Each row is a point on a tangle of strands that fork and nearly touch. The rows are in no order.
In the rows, 128 means zero.
Two points are linked if the straight distance between their rows is under 96.1. Some points are linked to none.
Q_877: [131 160 114 169 111 155 137 187 111 131 148 108 146  68 141 150 193 124
 152 125]
Q_127: [114 119 144 138 140 145  74 119 124 190 104 113 111 115  76 166 147 152
 167 149]
Q_509: [121 127 195 109 126 148 142 125  63  99 162 122 143 126 177 126  98 122
  98 161]
Q_225: [107 113 115 114 163 115  80 110 153 100 108 155  73 141 117 143 129  84
 142 148]
Q_772: [113 125 123  89 104 126 177 177 134  92  91 128 128  93 219  88 112 115
 128 127]
Q_397: [135 112 155 131 154 143  80  85  98 115 131 116  92 134  68 146 116  95
 111 162]
Q_889: [170 120 117 181 163 126 103  80 169 130 118 106 105 185 109 161  93  64
  86 183]
Q_427: [155 128  77 159 182 104  88  84 185 122 110 118  97 179 105 149  93  65
  86 179]
Q_693: [169 115 151 176 123 149  98 121 130 127 102 164  97 181 133 133 122 122
  75 167]
Q_902: [174 145  95 127 129 101  81 112 195 125 108 131  97 116 116 202 153 134
  95 120]
Q_389: [179 119 142 185 100 141 146 173 127  92 110 123 108  93 117 115 169 163
 107 146]
Q_917: [146 136 117 116  96 142 153 176 150  96 113 129 141  81 189 138 169 127
 111 106]
Q_122: [176 129  82 129 146 104 111 124 202 132  98 110 129 126  86 179 159 153
 127 120]
Q_971: [101 140  97 161 111 133 177 189 105 155 133 107 194 106 173  57 174 131
 167 147]
Q_662: [129 129 118  86 151 118 116  84 170 112 112  98 133 152 157 184 131 124
 113 120]
Q_808: [ 76 158 121 127  94 146  89 133  88 196 154 164 131  85 149 154 145 162
 162 130]
Q_47: [132 118 163 115 156 111 131  84 130 130 159 157 147 204 114 102  61  54
 116 134]
Q_700: [ 82 142 145 110  95 130 142 127  70 135 173 162 121 112 147 139  77 156
 125 114]
Q_770: [ 93 146 136 128 100 151  71 128  83 194 146 185 111 114 138 145 124 155
 130 138]
Q_993: [181 130 102 152 152 106 130 109 181 133  88 103 103 130  51 161 130 163
 132 150]
Q_130: [160 114 203 155 134 153 119 101 106 126 151 128 147 192 144 124  89  67
  84 163]
Q_399: [ 82 120 150 104 141  91 128 101  99 161 161 172 145 177  96  76  65 136
 146 107]
Q_593: [ 82 185  83 147 127 128 160 197 122 127 165 132 130  81 121  92 185  80
 155  75]
Q_557: [135 127 129  68 113 103 171  73 147  93 135 108 125 143 162 132  81 125
  72  86]
Q_281: [150 116 204 142 128 152 116 112  72 102 151 121 136 147 141 125 102 118
  79 166]
Q_118: [138 158 126 195 101 156 115 176 101 141 151 111 124  48  98 147 196 135
 148 128]
Q_787: [ 90 114 112  97 116 101 163 151 153 143 113 175 128 169 159  91  87 166
 149  91]
Q_82: [129 128 154  92 123 159 176 129  99 131 136  67 202 103 162 139 137 150
 137 114]
Q_592: [103 137 205  91 129 142 156 123  83 121 157 126 153 155 188 134  69 107
 111 145]
Q_975: [148 139 133 122 144 139 101  81 160 128 108 107 127 167 145 207 121 125
  91 138]
Q_114: [165 134 148 192 116 130 118 112 124 169  96 121  98 114  46 116 138 191
 157 153]
Q_293: [133 122 108  81 155 114 129  85 151  99 127  91 143 120 109 162 140 124
 135 105]
Q_31: [132 124 118 146 115 135 105 128 100 145 144 133 150  97  93 113 159 160
 143 120]
Q_724: [142 126 189 164 136 163 115 131 107 170 113 128 174 182 148 128 118 168
 119 166]
Q_510: [138 118 146 150 127 146 104 141 135 119  98 179 105 175 182 129 123 107
  95 154]
Q_48: [165 135 130 159 141 118 120 100 149 150  90 111  78 124  32 142 126 155
 155 164]
Q_274: [ 85 160 105 129  66 118 197 172  62 146 192 115 145  96 172 115  94 150
 152 118]
Q_123: [115 117 144  71 122 103 172  99 122  84 137 110 126 128 164 120  85 122
 109 101]
Q_4: [ 80 117 110 102 104  97 156 146 151  96 131 169  72 117 154 153  93 132
 137  77]
Q_322: [163 113 155 154 145 123  95  94  98 141 143 147 133 192  72  91  87 101
  84 158]
Q_452: [134 119 130 150 131 158  49 122 120 178  98 178  76 161  87 128 121  94
 108 159]
Q_185: [ 92 127  91 136  98 108 159 181 119 137 142 167 131 112 171  66 130 156
 159 109]
Q_840: [126 100 145  84 153 105 142 100 155  73 111 101 122 148 174 111 111  94
 108 131]
Q_313: [ 96 115 105 114 143 112  92 127 127 148 119 172 130 150 114  90 125 147
 164 123]
Q_689: [166 134 149 189 106 147 129 156 121 114 124 114  97  74  91 148 173 154
 133 132]
Q_882: [135 110 155 107 154 124 125  98 111 123 138 123 158 168 114 121 104 132
 121 132]
Q_35: [ 93 138 135  80 149 119 116  70 151  98 131 115  97 149 164 199  99  93
 130 110]
Q_33: [133 109 131 106 145 137  70  92 104 156 129 120  84 108  38 130 128 114
 122 145]
Q_478: [142 153  98 116  88 132 168 164 152 128 131 152 149  92 165 134 152 143
 117  60]
Q_116: [ 89 124 117  88 141 117 151 124 138 121 135 127 155 124 140 120 121 142
 181  95]
Q_381: [168 122 167 165 129 143 137 122 149  96  87  92  90 125 133 162 147 149
 123 161]
Q_252: [ 47 142 125 128 112 106 133 122  97 198 164 156 162 126 155 105 102 172
 186 131]
Q_251: [141 162 117 142 117 161 176 152 130 131 148  73 184  90 110 145 190 117
 117  73]
Q_685: [162 120 163 183 124 140 121 116 114 156 100 120 130 149  78 124 124 190
 136 157]
Q_95: [123 143  92 157 133 140 154 185 133 101 144 111 148  87 110  80 196  96
 141  96]
Q_718: [140 146 124 100 105 160 191 130 123 112 144  74 177  78 154 150 162 126
 112  79]
Q_358: [ 93 122 139  94 116 121 164 166 134  99 105 152 109 133 221 119  98 119
 136 129]
Q_763: [ 86 154 115 129  86 122 164 170  65 150 181 138 142 107 195 103 114 150
 166 163]
Q_46: [121 103 112 100 144 126 160 150 151 116 112 109 172 123 151  85 145 141
 161 109]
Q_306: [163 142 122 193 127 142 176 146 150 136 116  76 147  99  62 122 179 149
 160 100]
Q_807: [186 103 138 154 109 130 139 155 131  80 104 121 114 111 132  91 153 146
  71 142]
Q_66: [ 79 136 192  95 128 126 162 115 109 142 154 143 139 174 170 142  51 120
 134 115]
Q_710: [102 167 103 132  94 153 141 186 101 136 169 136 132  72 179 157 167 127
 169 129]
Q_243: [ 77 137 159 114 123 116 143 133  92 173 163 144 172 148 160  96  90 165
 166 133]
Q_411: [173 109  92 131 165  99 118 113 178 118  98 128 129 194 102 109 112 133
  92 160]
Q_550: [ 88 142  96  99 136 137 119 118 126 150 154 119 136  78  94 156 158 115
 194  81]
Q_442: [171 111 109 147 135 120 159 148 167 115 101  85 154 119  89 109 164 153
 137 116]
Q_872: [102 118  85 119 121 101 127 153 147 153 126 182 135 141 140  77 133 167
 165  98]
Q_886: [104 134  98 122  89 127 184 200 121 123 123 142 136  89 199  74 131 129
 151 122]
Q_976: [152 106  97 151 138 110 146 162 162  88 112 112 141 103  94  86 180 120
 141 109]
Q_532: [ 89 133 102  92 118 106 118 113 156 120 127 176  69 128 139 171 102 118
 128  89]
Q_433: [142 134  74 122 168 106  75  95 172 152 108 155  98 164  74 143 101  89
  92 160]
Q_950: [113 118 117 143 144 133  92 126 141 165 105 104 112 102  56 136 164 146
 189 136]
Q_809: [164 115 123 171 125 114  96 155 147 108 100 137  68  84  72 139 172 137
 141 135]
Q_740: [ 98 135 162 100 125 142 159 132  87 157 157  98 201 117 171 127 115 167
 160 133]
Q_472: [ 78 162 109 125  90 134 122 156  94 158 163 161 122  75 159 154 138 145
 173 114]
Q_415: [142 119  97 122 146 131  56 104 142 184 105 178  85 169  75 122 109  90
 112 148]
Q_906: [169 127 115 120 148 126 112  75 146 161 118 119 158 179  70 157 111 163
  92 137]
Q_893: [142 105 155  96 126 142 164 114 121  70 116  63 152  84 172 127 139 111
 101 131]
Q_575: [ 93 134 171  87 145 128 135  82 127 132 149 139 118 175 158 170  69  84
 128 111]
Q_156: [ 73 157  87 129  88 122 191 182 111 103 174 137 100  68 144 134 118 110
 153  75]
Q_12: [116 121 137  92 140 150  70  85  98 185 129 122 105 106  64 159 126 123
 138 132]
Q_905: [105  90 141 117 170 120 121 139 123  77 123 113 123 121 126  99 146 113
 173 147]
Q_212: [119 119 124  84 135 103 165 117 167 130 102 153 129 188 171 104  76 136
 117 101]
Q_208: [139 130 116 113 128 135 106 122 153 152  99 153 149 157 143 153 137 166
 120 113]
Q_498: [121 131 141 110 111 138 128 142 149  97  97 155 104 143 218 145 127 120
 102 129]
Q_687: [ 90 105 111  98 149  93 109 103 115 156 141 154 149 153  83  74 107 142
 172 109]
Q_929: [119 141 141 150 101 150 113 166  48 114 168 150 119  92 158 113 136 149
 124 166]
Q_482: [133 131 145 140 126 152  93 121 120 168 108 155 150 182 141 145 127 161
 113 141]
Q_383: [105 121 121  91 156 132 115 103 131 117 140 110 136 106 106 155 147 124
 167 106]
Q_19: [121 108 119 141 131 136 161 161 123 128 120 100 191 122 143  64 157 154
 162 130]
Q_491: [163 123  96 130 110 104  92 136 141 104 129 175 100  99  98 117 157 141
  93 101]
Q_148: [136 111 131 153 148 127  81 137 153  96  93 135  66 120 109 142 159 115
 136 160]
Q_458: [153 115 119  98 120 135 184 126 143  92 119  58 180  88 144 119 153 106
 107  90]
Q_254: [ 99 141 115 142 102 128 157 179  80 151 164 109 177 107 196  90 142 148
 171 169]
Q_263: [139 114 154 166 105 151  95 143  69 105 142 153 100  94 112 109 140 148
 105 167]
Q_866: [156  96 173 123 155 135 150 128 138 100  86  63 156 142 143 122 132 131
 136 164]
Q_153: [149 126 128 110 107 134 140 153 167  98  81 127 120 114 211 143 150 127
  98 121]
Q_121: [101 124  99  74 157  85 126  81 141 119 143 151 107 170  94 130  74 101
 133 105]
Q_204: [132 131 134 131  94 144 143 167  79  92 151 144 132 100 179 100 135 144
 108 149]
Q_227: [ 76 193  75 143  99 122 200 189 110 124 181 119 129  84 139  92 154  88
 149  83]
Q_374: [143 120 180 176 130 145 123 127  97 168 118 107 166 163 111 112 126 192
 135 165]
Q_49: [157 130  95 105 136 124  86  94 142 184 115 130 148 143  52 148 124 166
 124 126]
Q_317: [108 133 142 136 112 161  50 126  91 185 123 178  94 128 112 132 127 125
 112 149]
Q_501: [142 165 120 192 129 155 163 168 145 138 135  76 159  91  66 129 201 119
 133  81]
Q_402: [149 105 145  90 171  93 142  87 159  86 112  91 137 181 149  86  89  86
  94 154]
Q_785: [112 121 144 107 159 112 104  89 114 167 156 171 145 196  88  95  64  86
 133 127]
Q_370: [191 120 120 125 121 109 136 109 183  86  90  76 123 125 150 133 145 139
  61 134]
Q_319: [175 119 139 172 133 141 100  80 139 131 125 126 104 183 118 155 101  82
  65 165]
Q_725: [117 135  94 163 141 132 101 154 153 158 118 106 129  75  60 124 196 118
 189 102]
Q_61: [ 75 131  93 121  99 109 172 169 137  97 151 162  81  84 140 141 110 123
 156  69]
Q_691: [105 150  97 135 130 130  99 152 135 155 143 125 120  52  77 144 190  97
 178  80]
Q_58: [138 134 102 107 105 128 139 138 140 133 130 159 143 124 148 145 132 163
 121  80]
Q_626: [182 108 162 172 137 138 110  80 119 138 147 141 141 201 110 125  83  67
  75 159]
Q_979: [149 119 144 120 168  98 128  82 146 103 152 125 142 197 132  93  70  52
  87 151]
Q_842: [132 110 162 131 157 126  95  77 107  75 138 108  92 148 107 138 108  74
  95 163]
Q_307: [196 127 121 139 141 111 143  86 162 128 105  79 144 147  70 155 125 177
 100 137]
Q_658: [149 130 157 160 142 149 104 100 155 114  91 102  92 150 139 196 143 126
 112 161]
Q_502: [107 123  97  89 151 109 102 114 161  93 114 162  84 128 138 150 130 105
 142 112]
Q_792: [152 108 148 120 110 128 139 141  99  62 130 135 117 112 169  96 125 131
  70 138]

Follow the links from the first point to the second, and from the first to the third. Name the last point that the two ways share.
Q_322 / Q_118 / Q_724 -> Q_319
Q_254 / Q_35 / Q_842 -> Q_383
Q_185 / Q_433 / Q_281 -> Q_319
Q_993 / Q_626 / Q_872 -> Q_498
Q_772 / Q_130 / Q_993 -> Q_498
Q_156 / Q_204 / Q_472 -> Q_689
Q_263 / Q_4 / Q_433 -> Q_689
Q_893 / Q_252 / Q_227 -> Q_718

A fork is a point with three links, a tip a point with one. Leave the first point through the second and follow the links. Name the first fork or tip that comes.
Q_427 / Q_433 -> Q_689
Q_33 / Q_12 -> Q_383
Q_575 / Q_66 -> Q_626
Q_402 / Q_979 -> Q_872

A fork is a point with three links. Follow the links from the first point to the second and name the forks in between, in order.
Q_840 / Q_319 -> Q_872, Q_498
Q_252 / Q_156 -> Q_718
Q_724 / Q_979 -> Q_498, Q_872
Q_306 / Q_877 -> Q_689
Q_482 / Q_575 -> Q_498, Q_319, Q_626
Q_114 / Q_872 -> Q_498
Q_130 / Q_971 -> Q_662, Q_383
